The views of a scene show one set of named points, each view turned or mirrored, and shifted as a whole, with a little noise and some points left out.

Scene 1
View 1
Z657: [  8  -3   9   5   8   1  -2   5   1  -1 -16  -8  -1  -8  -1  -4  17 -13
  -4  11  -1   3   1  13  -5   9  -4   1  -6  -4  -5   0   5 -10  -4   1
   8   5 -12  -2   4 -11   0   3   1  14  11  -1   7  11   4  -8   3   0
  12  -5   0   3  -3   5  -6  -9 -11   4   0]
Z126: [  3   9  13   3 -10   7   3  -4   3  -3  -5  -3 -15  -5   0   0  23  -9
   3   6  -2  16  -5  -3   2  12   0   1  -6   2   1  -7   2  -1  -5  -2
   1   2  -7   5  -1  -8  -8  -2 -12   9 -12 -10   2   7 -14 -14  -2   5
   6  -8  -3  12   2   9  -2  -4   2   0   3]
Z775: [  4  11   7   1   8  11   5   0  -4  -8   6  -6 -16  -6   0   3  22 -16
   4   6  -4  13   3  -8  -1   4   3   3 -11   7  -2  -3  -4   4 -11  -3
 -11  -3   2  10   0  -7 -11  -5  -9   4  -9  -6   7   8  -4 -11 -11   6
   4  -2  -1  15  -3   9  12   3  -2   1   8]
Z276: [  6  14  26   2 -38   7  10 -20  12   7 -20  -6 -26   3  -6   1  33 -10
   6   4  -3  33 -17 -12   4  29  -9  -3  -2   5  18 -10  -4  -5  -3   5
  12  13 -22   3   1   0 -11   3 -24  10 -22 -22  -7  12 -28 -25   5   4
  10 -20  -2  13  12  17 -18  -6  -7 -17  -1]
Z897: [  9   1   5   3  15   8  -2   9  -3 -11   1  -4 -14 -14   1   3  18  -7
   2  11   3  -2  10   2  -2  -7   2   3 -14  -3  -8  -2   1  -6  -3  -2
  -5  -8  -1   4   1 -11  -5   1   0   4   0   0  15   7   1 -10  -8   7
   6   7  -2   7  -8   8  11   1   4   4   7]
Z742: [  4  10  11   6 -12  10  -3   0   1  -5  -2   4 -26 -11  -1   6  16   0
   3   7   1  10  -1  -6   8   4   9   1  -7  -2   0  -8   3  -3   1  -6
  -2  -2  -4   6  -3 -11  -9  -3  -9   8 -19  -9   7   2 -21 -15  -4   9
  -1  -2  -3   8   1  12   3  -3  19   3   7]
Z739: [ -1  19  12   3 -12  16   2  -4  -3  -8  12   4 -27  -6   2   5  20  -2
   6   3  -4  18  -6 -17  11   5  14   1  -6   5   0  -7   0  11  -5  -9
 -11  -2   3  15  -6 -11 -14  -9 -18   4 -29 -11   3   1 -26 -14  -9  10
  -5  -4  -2  16   3  12  12   0  20   6  11]
Z599: [ -5  22  15   1 -23  14   7 -11   0  -4   4   0 -19   3   1   0  25 -11
   4  -2 -11  29 -17 -16   8  19  11   1   0  10   6  -8  -1  14 -11  -7
  -7   8  -3  16  -3 -10 -17 -13 -25  12 -28 -16  -7   3 -30 -14  -6   4
  -2 -17  -2  21   9  12   3  -2   6   5  11]
Z708: [ -1   5   5   6   1   5  -8   9  -5 -10  -3   4  -8 -10   5  -2   7   0
  -4   6  -3   1  -5   5   5   4  17   5  -2  -4  -9  -2  11  -2  -2  -9
  -3   1  -3   7  -5 -20  -4  -8  -3  15  -6   1   3   2 -14  -3   0   2
  -4  -5  -1   3  -3   4   2  -6  16  19   6]
Z282: [  3   7  15   0  -6   6   8  -7   3  -1  -8  -9  -5   1  -1  -3  26 -20
  -1   3  -7  23 -10  -1  -3  21  -6   0  -3   5   5  -5  -2  -1 -12   1
   4   9 -12   4   4  -8  -8  -1 -14  13  -1 -11  -4  12  -8 -11   0   1
  11 -15  -2  12   5   8  -7  -4 -18  -2   1]
Z365: [  6  -9   2   3  32  -3  -3  13  -2  -7 -15 -16  18  -7   5  -9  12 -24
 -10  13  -5  -6   4  26 -14   7  -6   5  -7  -5 -13   4   5 -12 -11   2
   4   7 -11  -4   7 -18   4   1   8  18  30   7   5  13  21   3   3  -4
  19  -6  -1   0 -10  -3  -3  -8 -28  12  -2]
Z877: [  0  13   8   6 -11  11  -5   1  -3  -8   4   5 -26 -10   3   4  14   3
   4   5   1   7  -2  -8  10   3  14   1  -6  -2  -3  -7   5   1   1 -10
  -7  -3   1  12  -8 -13  -9  -7  -9   7 -25  -5   8   0 -24 -13  -7   9
  -5  -2  -2   7   0  12   6  -2  25  10   7]
View 2
Z276: [  7 -15   4  -6 -10   9  22  18  18 -27   5   1 -11   0 -24 -47 -33  15
  -3   8 -39  -6 -28  22 -10 -16  -3   1  -5  -8  -7  -5  -6  -4 -30   4
 -13   4 -13 -20   1   1   7 -10   9 -21   4  10  23  -1   6 -11 -11  31
 -13   1  18  10   2   2  10   2  16  12   2]
Z126: [ -2  -7   0  -3  -9   4   5   7   7 -11   5   0  -3  -2  -9 -27 -18  10
  -2  -1 -21  -2 -14  11  -3 -12  -6   1  -2  -5  -7  -2  -4  -1 -13   8
  -6   0   0  -8   6   4   6   0   1 -11  -5   5  14  -2  10  -7  -6  14
  -1   1   5   4  -4   0   1   3   2   2   1]
Z282: [ -1 -11   0  -9 -11  -2  -1   9   7 -15   8  -4  -5  -1 -16 -30 -15  14
   0   2 -23   4 -15   9  -9 -10   1   1   0   1 -11   2  -5  -3 -13  10
 -15   2  -2  -4   7   3  11  -5   1 -11  -3  10  14  -4   9  -4  -5  12
  -4  -2   0   3  -5   3   3  12  -1   7   3]
Z739: [-13   7  -3   6  -7  16   8  -2   2   3  -8  10   0  -2  -5 -20 -19   7
  -5  -9 -12 -11 -14  21   7 -21 -16  -3   4 -27   5  -6  -3  -1 -18   1
   5  -5   0 -21   7   7  -2  15  -6 -20  -1  -5  17   1   2  -8 -17  13
   8   2   5   6   3  -4  -3 -15  13 -10  -7]
Z708: [ -8  -5   3   6  -2   2   5   6   3  -5  13   5   4  -5   8 -12  -9   8
  -1  -7 -16  -4  -4  12   3 -14 -14   1  -7  -6  -4  -5  -1   6  -2  14
   5  -6   9  -4   3   3  -3  13   3  -4 -11  -2   6  -3  13 -10   2  10
   8  12  15   8  -8 -13  -5   0  -5  -5  -5]
Z877: [-10   3   4   9  -4  15  10   1   2   0   2   8   4  -4   4 -17 -14   8
  -4 -11 -12  -7 -11  19   6 -17 -20   0  -2 -22   5 -11  -5   0 -13   3
   7  -7   4 -17   5   3  -8  20   0 -13  -5 -10   8  -1   6 -13  -7  11
  12   7  11   8  -1 -12  -8 -13   4 -10  -9]
Z897: [ -3   4   8   3  -8   3 -10  -1  -8   0   2   1   0  -9   1 -17   1  10
  -1 -18 -11  11 -14  11  -1   5 -16  10  -1  -8  -1  -9 -10 -10  -3  -1
  -3  -7   1  -5   2   8  -1  13   1  -3 -14 -12 -11  -4   9  -5   4  -3
  16  -4  -2   0  -8  -8 -13  -3 -14  -7  -4]
Z742: [ -5  -1   5   8  -6  11  10   7   4  -5   3   9   1  -7  -1 -22 -16  10
  -3 -10 -19  -5 -16  20   3 -11 -16   2  -3 -18   1  -9  -8  -2 -12   2
   2  -7   1 -14   2   5  -6  14   4 -13  -7  -8   6   0   6 -12  -5  12
   8   4  13   9  -2  -8  -5  -9   4  -5  -8]
Z599: [-14  -2  -6   1 -10  11  12   3   8  -4  -4   6  -3   3 -15 -25 -27   5
  -5   1 -18 -14 -13  16   3 -30  -5  -8   5 -17   1   0   1   1 -21   7
  -3   3  -1 -19  11   5   6   5  -7 -22   5   7  32   1   2  -8 -22  18
   0   3   2   7   5   1   7  -7  17  -1  -4]
Z775: [ -7   5   1  -1 -10   6  -9  -2  -5   2  -5   2  -2  -5  -9 -21  -7   9
   0 -14 -11   4 -14  10  -1  -4  -8   4   5 -14  -1  -4  -8  -9 -11   0
  -6  -1  -1  -8   7   7   3   8  -4 -12  -5  -4   7  -2   4  -1  -8   0
   8  -5  -7  -1  -3   0  -5  -1  -5  -4  -1]
View 3
Z739: [ -5  -3   7   1   3  -3   5 -28  -4 -13 -15  -5   1  -1   0 -34  10   4
  -3   2  -6  -7  -5   6  -6 -16  17   2  -8   6 -13  10  -9   1  24  -1
  -1 -14  -8   0   8   5   3   5   4  -8  -5  -7  -9   9  -3  -4   6 -18
  13   0   2  -4   7 -15  -6   8  -4 -15  10]
Z599: [ -2   1   7   8   7  -1  -2 -25  -5  -9 -23  -4  13   1 -11 -29  11  -2
  -4   7   0  -4 -13  13  -5 -23  17  -1   0  13 -10  21  -1  -7  27   4
  -1 -14 -16  -3   5  -2   7   5  -6  -8 -12  -5 -13   9   3 -10  -2 -30
   8   3  -6   4  17 -19   4  -1  -8 -16  14]
Z126: [  0   6   0   4   2  -5  -6 -15  -7  -1 -13   3  13   3   3 -17  -1  -3
  -6  -2   0   1 -12   7   8 -13   5   0   1  12   3  17   0  -5  17  -6
  -1  -2  -5  -5  -5  -4  10   6  -7   0  -2  -6 -12   6   7  -8  -2 -13
   1   6  -1   3  12  -9   8 -11  -5 -13   9]
Z775: [  3  -5  -2   9   1 -10  -1 -14  -3  -5 -16  -4   1   2   3 -13  -3   3
   2  -7   9  -7  -7   0  -5  -7   9  -2  -7   5   8   5 -13   6  17  -4
   2  -6  -3  -1   4  -4   0   8   3  -9   2  -7  -3   1   0  -3   5  -1
   4   6   8   0   3  -4  -1  -9  -7 -13   6]
Z742: [ -7   3   1  -6  -1  -4   1 -21  -9  -7  -9   4   3   1  12 -28   2   1
  -5  -4 -13  -3  -2   5  10 -12   7   4  -4   8  -6   8  -2   1  21 -10
  -2  -7  -1  -1   3   8   8   8   3   0   2 -12 -11   7   2  -3   6 -11
  13  -2   5  -7   6 -10  -4   2   1 -13   7]
Z365: [ -1  18 -16   9  -4 -14 -11   6   0  16   5  13   9   0  14  18 -22   9
  12 -19  17  -4  -3  -8  13  12 -16   8   5   6  22   9 -10  -3  -3 -16
   7   6   9  -3 -14 -19  16  10 -12  10  15  -3  12 -11   8  -5 -10  32
 -14  16   6  11  -5  15  14 -27   3  -3   1]
Z877: [-10   2   2  -6   0  -3   4 -26  -6 -10  -8   1  -1  -3  11 -31   9   7
  -1  -1 -16  -5   0   3   2 -11   8   7  -7   5 -15   8  -7   0  22  -6
   2 -11  -2   2   5   8   6   5   4  -1   3 -10  -7   7  -2   0   7 -11
  14  -2   5  -6   2 -12 -10   9   0 -13   9]
Z282: [  2   3  -2  10  -1  -6  -7  -6  -8   1 -18   3  12   7   2 -13  -3  -5
  -6  -4   5   0 -13   6   8 -13   4  -7   2  13  12  14   0  -3  18  -5
  -4   1  -7  -7  -5  -6   8   7  -6  -5  -2  -8 -11   5   8 -10  -3 -12
  -1   6   0   3  13  -8  12 -18  -6 -12  10]
Z657: [ -2  12 -10   1  -4  -9  -6  -1  -6   9  -2  10  10   4  17  -2 -12   0
  -1 -12   1  -2  -7   0  19  -2  -9   3   2  11  13   9  -1  -3   8 -14
   2   7   5  -4 -13  -6  15   9  -9   6   9  -9  -1  -2   8  -6  -3  10
  -2   6   5   3   3   3  11 -18   1  -7   4]
Z708: [ -9  12   0  -5   3  -4   0 -20  -3  -3   3   9   5  -4  11 -18   3  13
   6  -4 -11  -6  -1   0   6  -3  -2  14  -2   5 -13  12  -7  -5  11  -7
   6 -12   1   1  -4  -1  16   4  -5   9   8  -5   2   0   1   0   1   5
   3   4   2   0  -1  -6  -2   5   6  -8   7]
Z897: [ -1  -1  -7   3  -4 -12  -1 -12  -6  -3  -6   3  -6   2  17 -12  -7   6
   2 -15   2  -5   1  -6   5   1   2   4 -10   3  11  -1 -15   8  12 -10
   1  -1   8   2   0   0   3  10   5  -2  13 -11   0  -3   0   1   7  13
   9   5  12  -4  -5   2  -6  -8  -2 -10   3]
View 4
Z276: [ 14  15 -14  10  -6  17 -14 -30 -10 -30 -17  -1   4   7  -5 -14 -17  15
  13   5  13 -10  -5  12  10  -5   2  -2   8 -16  -1 -10 -24   1  16 -11
 -14  19  -5  32  -1   2 -17 -21  14 -32  36  18   9 -28  -8  -6  15  42
  -4 -34 -15  20 -11  25  -7   9 -20  -6   0]
Z126: [  7   7 -11   2  -3   9  -7 -17  -7 -21  -6   2   4   0   1  -8  -5   5
   8   6  13  -6   1   3   6  -5   7   7   2  -7   3  -8  -6  -7  10  -7
  -1  10   3  23  -3   4 -14 -10   8 -21  15   9   5 -11 -11  -1   2  20
  -9 -18  -7   8  -7  12   3   3  -9  -7   3]
Z742: [  9  -2  -5  -1  -8  18  -4 -22  -8  -6 -11   7  -5  -1   7  -7  -1  10
   8  -6   6 -10   4   2  -1   3   6  17 -17 -11   5 -22   3  -5   4  -8
   2   9   6  15  -5   7 -13 -18   3 -15  11   5  -3 -10  -7  -2  -5  20
  -5 -13  -6  23 -13  10   8  -1  -7  -1  11]
Z599: [  7   8  -9   8  -9  18  -7 -22 -14 -26   5  -3   5 -13  -5  -7 -11   2
   5   1  15 -15   5   5  -2  -5  16  15  -3  -4  -5  -5 -12   1   9 -15
   6  17  11  24  -9   4 -25 -20   2 -18  32  14   2 -11 -26  -5  -2  21
 -10 -30  -7  25 -19  15  -5   5 -10  -2  16]
Z708: [  4  -8  -9  -8  -2   6  -2 -16 -10  -9  -7  14   1   1  12  -4   1   1
   7  -4  12  -4   5   1   4  -3  12  24 -15  -4  13 -13  18 -15   3  -2
   8   0  12  10  -8   8 -10   1  -2 -15   7  -1  -5  -5  -7   1  -2   5
 -10  -6  -4  12  -6   6  16  -4   2  -6  14]
Z775: [  6   9  -6  -1  -7  16  -2 -10  -8  -3   5  -2  -4  -8  -1   0   1  -1
   4   7  11  -5  10  -4  -5   3   5   6  -6  -3   3 -11  -9  -3   6  -9
   5  11   4  19  -1   3 -10 -15   3 -11   1   7   3   4 -11   0 -14  14
  -9 -10  -1   0  -9   6   5  -6  -7  -1   6]
Z877: [  7  -5  -3  -1 -10  20  -5 -20  -9  -4  -5   9  -6  -5   8  -4   1   9
   6  -8   9 -11   7   2  -4   4   9  24 -20  -7   4 -24   8  -3   0  -8
   8   7  10  12  -9   7 -14 -19  -1 -13  14   3  -4  -8 -14  -1  -9  16
  -6 -13  -6  29 -13   7  10  -3  -4   2  19]
Z657: [  4   4 -14  -7   5   1  -4 -13  -5 -10 -11   8   1  11   9  -8   2   4
  10   7  10   6   1  -3  12  -5  -1   1   2 -12  15  -9   2 -16  10   3
  -4  -1  -2  17   2   4  -2   4  10 -20  -4   3   6  -7   6   4   4  14
  -9  -3  -6 -13   5   8  12  -3  -7 -12  -6]
Z365: [ -2   8 -18 -15  15 -13  -2   1  -3 -11  -5   9   4  13  10  -4   8  -8
   7  15  13  13   2  -6  15 -11   2  -6   9  -5  23   5   9 -24  10   8
  -1  -6  -2  14   3   2   3  17   7 -18 -20  -4   7   7  10   9   0  -2
 -13   8  -3 -38  13   4  18  -7   1 -17 -11]
Z739: [ 10   2  -2   4 -13  24  -5 -21 -10  -8   2   2  -3 -14  -1  -1  -3   5
   5  -3  10 -14  10   1  -8   4  14  22 -17  -6  -1 -17  -3   1   3 -14
   9  15  11  17  -7   6 -19 -24  -1 -12  19   8  -3  -8 -21  -3 -13  17
  -7 -21  -4  28 -19   9   2   0  -8   6  19]
Z282: [  6  14 -16   1   1   6 -10 -16  -9 -26  -5  -1   6   3  -2  -8  -9   2
  10  11  13  -2   0   3   9  -8   5  -2  10  -9   5   0 -15  -6  13  -6
  -2  10  -1  25   0   1 -13  -7  10 -22  13  13   9  -9  -6  -2   5  22
  -9 -20  -8  -4  -4  14   0   1 -11  -9  -1]
Z897: [  6  -1  -5  -6  -1  10  -1 -11  -6   4  -6   8  -6   0   9  -1   9   3
   7   3   7   0   7  -5  -1   5   3   9 -13  -9  12 -18   8 -12   3  -1
   4   2   4  12  -2   4  -5  -7   2 -10  -8  -1   0   1  -1   4 -11   9
  -6  -1  -2  -2  -3   3  16  -8  -4  -3   5]
View 5
Z657: [ -2   5   2  -3   1  -2   6   7  -6  -3   2   8   1  -6 -12   2  -1  -7
   8  -5   9  -6   2 -18  -2  -8  -4  -8  13  13  -5   3   0   4  -1 -15
  -6   2  -1 -14  15   5  -4  20   3  -1   8   4  -2   7  -2   1  -2   3
   5 -18   9  11 -11  -1  -7  -3   2   2   6]
Z708: [ -1   4  -4   1 -10  -2 -13  -6  -5   3   2  -3  -4  -5  -7   0 -16  -4
  12  -5   8   8   8   2   2 -11  11   8  -2   4   6   1   5 -11   1  -3
  -4  -3   6  -9  11   1  -2  10   8   2   5  16  -4  -1   0   9  12   4
  -6 -11 -13   9   4   4  -6  -3   5  -5   9]
Z365: [-11  11   7 -12  14   1   4   9  -8  -1   1  -3  10   3 -13   2   1 -18
  18   1   1 -17   4 -17  -6  -9 -12 -19  14  12 -16  16  -8   9  -3 -17
   0  -2   3 -31  25  18  -4  26   1 -12   2   3  10  12 -12  11   0   7
   7 -11  23  15 -14 -10  -3   4 -10   2  -2]
Z877: [  4  -6  -9   9 -19  -2  -3   0   1   3  -5   3  -6  -9  -1   1 -11   6
   4  -8  13  12   0  -3   2 -14   9   9  -7   8  13 -15  10 -11  -3   1
  -9  -5   6   0  -2  -9  -5   2   0   5   8  11  -6  -5   8   1   6   5
  -9 -13 -17   9  11  12  -9  -5   7  -6  10]
Z739: [  1 -11 -14   6 -18  -7  -7  -4   0   4 -10   2 -15 -15  -6  -8 -15  11
  -7 -17   9  19   7  -6   4 -15   3  17 -15   7  24 -12   8 -13  -7   8
 -15  -5   4  11  -8 -12  -3  -8   4   7  -6  10  -4  -6   4   2   5   3
 -12 -13 -22   8  17  15  -3  -6   4   2  21]
Z276: [ 11 -14 -13   1  -7 -10   8   5  -6  -4  -4  38 -20 -24 -34  -8   2  18
 -17 -33  18   9   7 -34   8  -5  -3  13   8  21  16 -11  10  -5  -3 -12
 -24   7 -11  27   1 -12  -4   2  12  14  -3  -1 -16   4  15 -14 -14  -6
  11 -30  -2   6  -8  11 -10 -20  14  21  33]
Z599: [  1 -13 -16   1  -9  -8 -11  -6  -6   5 -10  11 -21 -18 -25 -13 -12  14
 -15 -27   8  18  16 -16   4 -11  -2  19 -11  11  26  -2   6 -14  -8   7
 -18   1  -4  18  -4  -9  -1  -9  14   7 -18   6  -7  -2   3   1   1   0
  -4 -17 -15   7  10  12  -2 -10   3  16  32]
Z775: [ -5  -9  -6   1  -5  -4   7   5   0   2 -13   0  -7  -6  -5  -4  -3   4
  -3 -10   7   7   5 -16  -2 -17 -10   3 -11  13  12  -6   0  -2 -13   3
 -12  -2   3  -6  -4  -6  -5  -2  -3  -3  -5   2   6  -2  -3   2  -3   8
  -9 -11  -2  12  10   9   1  -2  -5   2  12]
Z742: [  6  -6  -8   8 -18  -3   1  -2  -1   1  -5   9  -8 -12  -5  -2 -11   7
   0 -12  15  12   3  -8   2 -14   5  12  -3   9  14 -14   7  -9  -3  -3
 -10  -3   3   4  -2  -9  -5   4   1   6   6  11  -8  -2   8   0   3   2
  -5 -16 -14   8   7  11  -9  -7  10  -3  13]
Z126: [  0  -6  -7  -2  -2  -6   0   1  -6   0  -5  13 -11 -13 -19  -5  -4   7
  -5 -19   9   5  10 -19   2  -7  -4   6   2  14  10  -2   3  -4  -5  -5
 -13   2  -2   6   4  -4  -2   4   7   3  -4   5  -4   3   2  -2  -1   0
   3 -19  -2  10  -1   8  -5 -10   4  11  20]
Z897: [ -2  -3  -2   4 -10  -1  10   9   2   0  -9  -2   4   1   7   4  -3  -3
   9   2   9   0  -4  -9  -1 -17  -5  -5  -1  11   2 -10   0   2  -7  -3
  -4  -7   7 -16   0  -3  -7   8 -10  -4   8   7   4  -1  -1   4   0   9
  -8 -11  -1  13   6   6  -6   1   0  -7   1]
View 6
Z365: [  3   9  -8   6 -15  15  -3  12  -4 -11  12  -1   6 -17  -8 -18  15   4
 -29  12 -11 -27  21 -14   1  11  19  14   9  24   0   4  10   9 -22 -10
  17   3  -5  11  -5   0 -22  -3  -6   7 -28 -20   0  20  -3  -4  -8  -1
 -13  -7  16  -1 -23 -12   6  33   9   3  -3]
Z599: [  5  14   3 -10  -4  -1   4   1   8  -3   2   5   5  -1  -2  12 -11   2
   1 -15  17  11 -11   4  12 -36 -11  28 -16 -23  12   2   4   3 -10  -8
  -3   6  -6 -16   4  17  16  10   6  12  -6  -6  10 -16  21  -8   4   7
   6  -9 -17  19   8  -9 -27  -7  -1  -8   7]
Z742: [  0  15   9 -17   2 -13   0 -14  10   7   2  -2  -8   4  14   3 -13   7
  -1 -14  17   7  -6  -5   9  -8   6  20   8  -8  17   2   7   2 -11   5
   3   6  -2 -11   1   9   3  -5  -1   0   5   7   0   0  14   3   6   1
  10 -11 -15  -1   6   4 -11   0  -4  -6  -5]
Z657: [  4  12   0  -4  -5  10  -3   4   4  -5   9   0   4 -12   2  -6   5  10
 -19   3   5  -7  12 -10   7   2  12  21   6   8   6   1  13  10 -23  -6
  14   5  -3  -2   0   7 -14  -1  -7   6 -18 -12  -1  17   5  -2  -2   0
  -7  -8   5  -3 -16  -5  -5  19   2  -1   0]
Z282: [  8  11  -2  -9  -6  16  -3   8   5  -7   6   8  10 -12  -4   1  -2   4
 -18  -1  12   4   4  -5  11 -19   2  31 -12  -8   5   2  12   7 -22 -13
   7   6  -1 -10   6  13  -7   3  -1  14 -19 -17   7   4  13  -5   3   5
  -5 -12   2  10 -10  -6 -20   9  -2  -8   9]
Z775: [  0  13  -2 -10 -12  -6   2  -4   1   6   6   4  -4  -3  -2  -7 -13  -6
 -10 -10   4  -6   2  -3   5  -9  10  23  -9  -1  14   5   4   2 -11  -2
   3   2  -1  -3   0   7   3  -6  12   1 -11 -10   9  -2  14   0   5   6
   7 -13  -4  15   2  -4  -9  12   0  -9   5]
Z276: [ 13  13   3 -21   8  18  -7   4  17  -2   2  10  12 -10   7  17 -11  12
 -14 -12  37  30  -4  -6  21 -33  -4  42 -18 -25  10  -1  16  10 -29 -10
   9   8   4 -28  16  21  -4   6 -10  16 -13 -11   2   2  19  -6  10   5
  -3 -16  -6   5  -9   3 -36  -5 -13 -12  16]
Z708: [ -2  17   6  -2  -4  -5   5  -3   1  -5   8  -5  -1   0   3  -4   4  11
  -1  -4  -2  -9  -2  -1   6  -9   0  10  15   0   9   4   5   1  -9   1
   5   6 -12  -1  -7   5   2   5  -5   5  -3   0   3   0   6  -6  -6  -4
   0  -3 -11   0   0  -7  -5   6  10   2  -9]
Z739: [ -2  17   7 -14  -2 -13   6  -9   5   5   2   1  -4   7   4   6 -18  -1
   3 -17  10   4 -10   2   8 -23  -5  22  -4 -16  17   5   4  -1  -6   3
  -4   5  -7 -12  -1  13  15   0   9   3   2   2   8 -14  18  -2   4   5
  14 -11 -18  12  14  -3 -15  -3   0  -9  -2]

In a view up to two points have been moved. Name them for each view, in the order of its rows, or write none.
view 1 | Z126
view 2 | Z708
view 3 | Z282
view 4 | Z897
view 5 | Z877
view 6 | Z742
